Each scene shows the same named points in several views. A view is turned or mirrored, shifted and resized as a whole, has a little noise and may leave points out.

Scene 1
View 1
q477: [ -4 -36 -20 -18 -14 -47 -17  15 -13 -31  12 -19   7  34  20  -5  34  15
 -23   8  18 -24  -3   3]
q730: [ 19  -9 -20  25   5  -1  -1   4 -16 -26  -6  -7   2   7  17  -1   9  -9
   5   0 -14  -8 -11 -20]
q394: [  8 -19 -28 -12   7 -30  -2  -4  -1 -21  16 -24  15  25  21 -17  27  20
  -1   2  12 -12 -36  10]
q731: [  7  -2 -40 -20 -28 -18  -5  -7  -6 -34  10  -2   3   6  13  24   0 -24
 -38  29  11  -7  -1   2]
q371: [ 22  -3 -50  -2  -9   7 -20   2   7 -26   6   0   5  -7  17  19 -18 -28
  -8  20 -30  -1 -19  -4]
q667: [ 19  -2 -28  13   2  -2   2  10 -18 -26   4 -14  12   1  18   5   5 -13
  -9  20 -14  -4 -19 -13]
q749: [  4 -29 -30  -2 -12 -17 -27  -1   4 -30   2  -1  -2  16  13  -1  12  -1
   1 -10  -4 -17  -3  -1]
q926: [ -2 -13  -5  11 -11 -18   2 -30  -4 -34  -7  -4 -13  18  12  -9  17   1
   1 -24  25 -17   5  -5]
q551: [ 19  -6 -21  20   6 -10   9  16 -24 -27   4 -18  11   9  18  -2  15  -3
 -10  17  -6  -7 -15 -15]
q560: [ 23  -9 -58 -13  10  -3 -25 -12  18 -15  17 -13  12   2  21  -2  -3   0
  16   8 -28  -1 -47  12]
q253: [ 12  -8 -26   2  11 -18   3  -5 -10 -21   9 -25   9  17  22 -14  21  10
   4   5   6  -7 -32  -1]
q774: [  5  -9  -3  16   7 -24  19 -10 -20 -29  -2 -20   2  28  18 -21  33  14
   0 -10  28 -13 -10 -12]
q980: [ 32   3 -31  28  26   8   2   7 -12 -15   1 -20  14   0  23 -12   5  -5
  20   5 -35   3 -43 -14]
q879: [ 11  -9 -16  12  -4 -12   1  -6  -9 -29  -1 -13   2  12  17  -6  13  -4
   1   1   5 -11 -10  -9]
View 2
q551: [  3 -12  45  -2  15   6  44   4  15  18 -33   3  43   8  25 -24 -35 -28
   6 -10 -18  28  67   5]
q730: [-10  -7  23 -19  42   5  49  -7   1   8 -11   1  83 -12  42 -32 -24   0
  30 -33  -6  35  74   9]
q394: [-12 -29  21   2  37  13  12  45 -20   7   7  19  27  25  21 -29 -30 -69
 -37  -4 -20  59  60  -8]
q371: [-16  11  49 -38 -41  10  12   2 -49  25  -3  16  61  22  30 -34   7 -18
   3 -29  -8  12 108  34]
q667: [ -4  -6  43 -16  -2   3  33   3  -9  22 -27   7  52  12  22 -28 -25 -19
   6 -14 -18  21  86  14]
q980: [ -7 -28  22 -26  12  -3  52  10 -11  36 -43 -13  92   5  18 -51 -45 -18
 -32 -33 -37  11 102  21]
q774: [-13 -17  16  16  84  12  38  25  12 -10   1  13  41  -2  38 -19 -41 -40
  11  -8 -12  61  39 -22]
q560: [-24 -20  19 -34  -7   6   5  40 -69  31   6   9  74  28  19 -53  -5 -50
 -59 -27 -26  31 109  25]
q253: [-14 -26  17   0  38  10  30  34 -13  10  -9  12  49  16  21 -30 -36 -50
 -22  -8 -24  45  67  -7]
q477: [  3  -6  53   8  35  20  -6  22  10   0  26  30 -21  23  33   2 -18 -69
 -19   8   7  75  33   2]
q879: [-15  -7  31  -6  39  12  29  10  -7   3   1  14  53   6  37 -21 -20 -31
  10 -17  -3  48  59   1]
q749: [ -8   3  42 -27  37  10   2  10 -19   8  32  22  38   6  45 -24   3 -39
 -16 -28  11  63  66  27]
View 3
q731: [  6  26   4 -10 -47 -42  -1 -13 -16  12 -15  -1 -39  -1  30  -6  42  12
 -13  -6 -23 -20   8 -22]
q926: [  9  38  20 -26 -41  14  -3 -10  16  -6 -14   9 -36  -4   3   4  -3   9
 -21 -25  18  -6 -28  12]
q667: [ 10  34   0  22 -59 -33   5  10   9  -3  -5 -19 -60  -6  17 -28  38  27
 -14 -37 -30   0  -8 -25]
q560: [-36   6  32  21 -42 -17   1  39   9 -31 -29   5 -36  -4 -10   4  64  41
 -32 -22 -23  11 -33 -29]
q477: [ -2  16  25 -24 -33 -15  -1  22   0  24 -27  37 -60   1  14 -35  26 -20
 -16  -1  14 -11   3  19]
q980: [-10  31  13  40 -60  -9   8  34  37 -28  -7 -21 -68 -10 -11 -30  34  44
 -24 -53 -18  24 -35 -17]
q879: [  3  33  15  -3 -50  -3   2   9  15  -5 -14  -1 -52  -3   5 -19  17  16
 -21 -29   2   1 -19   0]
q730: [ 14  32  11  10 -63  -7   9  17  24 -15  -3  -8 -54   4   8 -25   9  22
 -25 -44  -7   8 -31  -8]
q749: [  4   9  25 -15 -51 -12   5  22   5 -12 -19  19 -36  13   9  -7  23   5
 -30 -18   4   0 -30  -4]
q551: [  7  36   6  17 -55 -16   5  19  19   2  -8  -9 -66  -5   9 -41  19  16
 -17 -37 -10   2  -9  -3]
q774: [ -3  48  18 -11 -35  17  -6   2  29   7 -16   4 -62 -20  -4 -29  -2   9
 -14 -30  19   4 -13  24]
View 4
q926: [-23 -32   8 -34 -24  22  -2  48 -12  24  16   0   3  -3  -2  14  -9  27
  16 -34 -28  36  -7  -7]
q560: [-30  -4  21  -9  22 -12  28   2  16 -12  22  -8   2  30  38 -23  27  60
  21  -5 -16 -21  -9 -21]
q879: [-26 -37  23 -14  -4  -3   0  27  -6  24  15  -4   8   4   9   3 -12  27
   4 -16 -25   9 -10  -9]
q749: [-32 -27  16 -26   1  20   3  27  -9  16  28  -9  24   8   0  -9  16  41
   9  -2 -26  18 -10  -5]
q980: [-24 -38  33  -3  24 -42  24  13  18  21  -6 -15   5  10  34   9   4  39
  13  -9 -38 -42 -16 -34]
q730: [-34 -47  23 -19   6 -18   2  34   2  28   3  -7  19   4  14  13  -2  30
   0 -16 -42  -6  -9 -27]
q371: [-59 -35  23  -1  18 -31  -9  26   3  -3  30   2  26  42  36 -29  18  44
  -8  -2 -30 -10   6 -22]
q731: [-50 -32  18   2  -7  -7 -25  28 -18   9  41  17  11  38  19 -36 -12  25
 -19  -7  -4  26   8   5]
q253: [ -7 -19  24 -11   3   9  16   4  -1  27  13  -8  -2   0   4   0  -8  30
  16  -5 -11   2 -22   4]
q477: [-10 -24  28  -9  -2  35  -4   0 -23  36  33  -6  16  -3 -16 -15 -16  16
  -5  16   3  31 -13  30]
q551: [-28 -48  37   0   7 -25  -1  17  -6  35   7  -4   8   5  14   4 -20  16
  -7  -2 -25  -9 -11 -10]
q394: [ -4  -7  28  -7   0  11  19  -3   1  23  16  -9 -10   2  10  -8 -11  30
  18  -4   2   2 -18   8]

Which points are out of place in each view (at most two, in the order of its rows)? Write none if all are in place.
view 1 -> none
view 2 -> q730
view 3 -> q667
view 4 -> q253
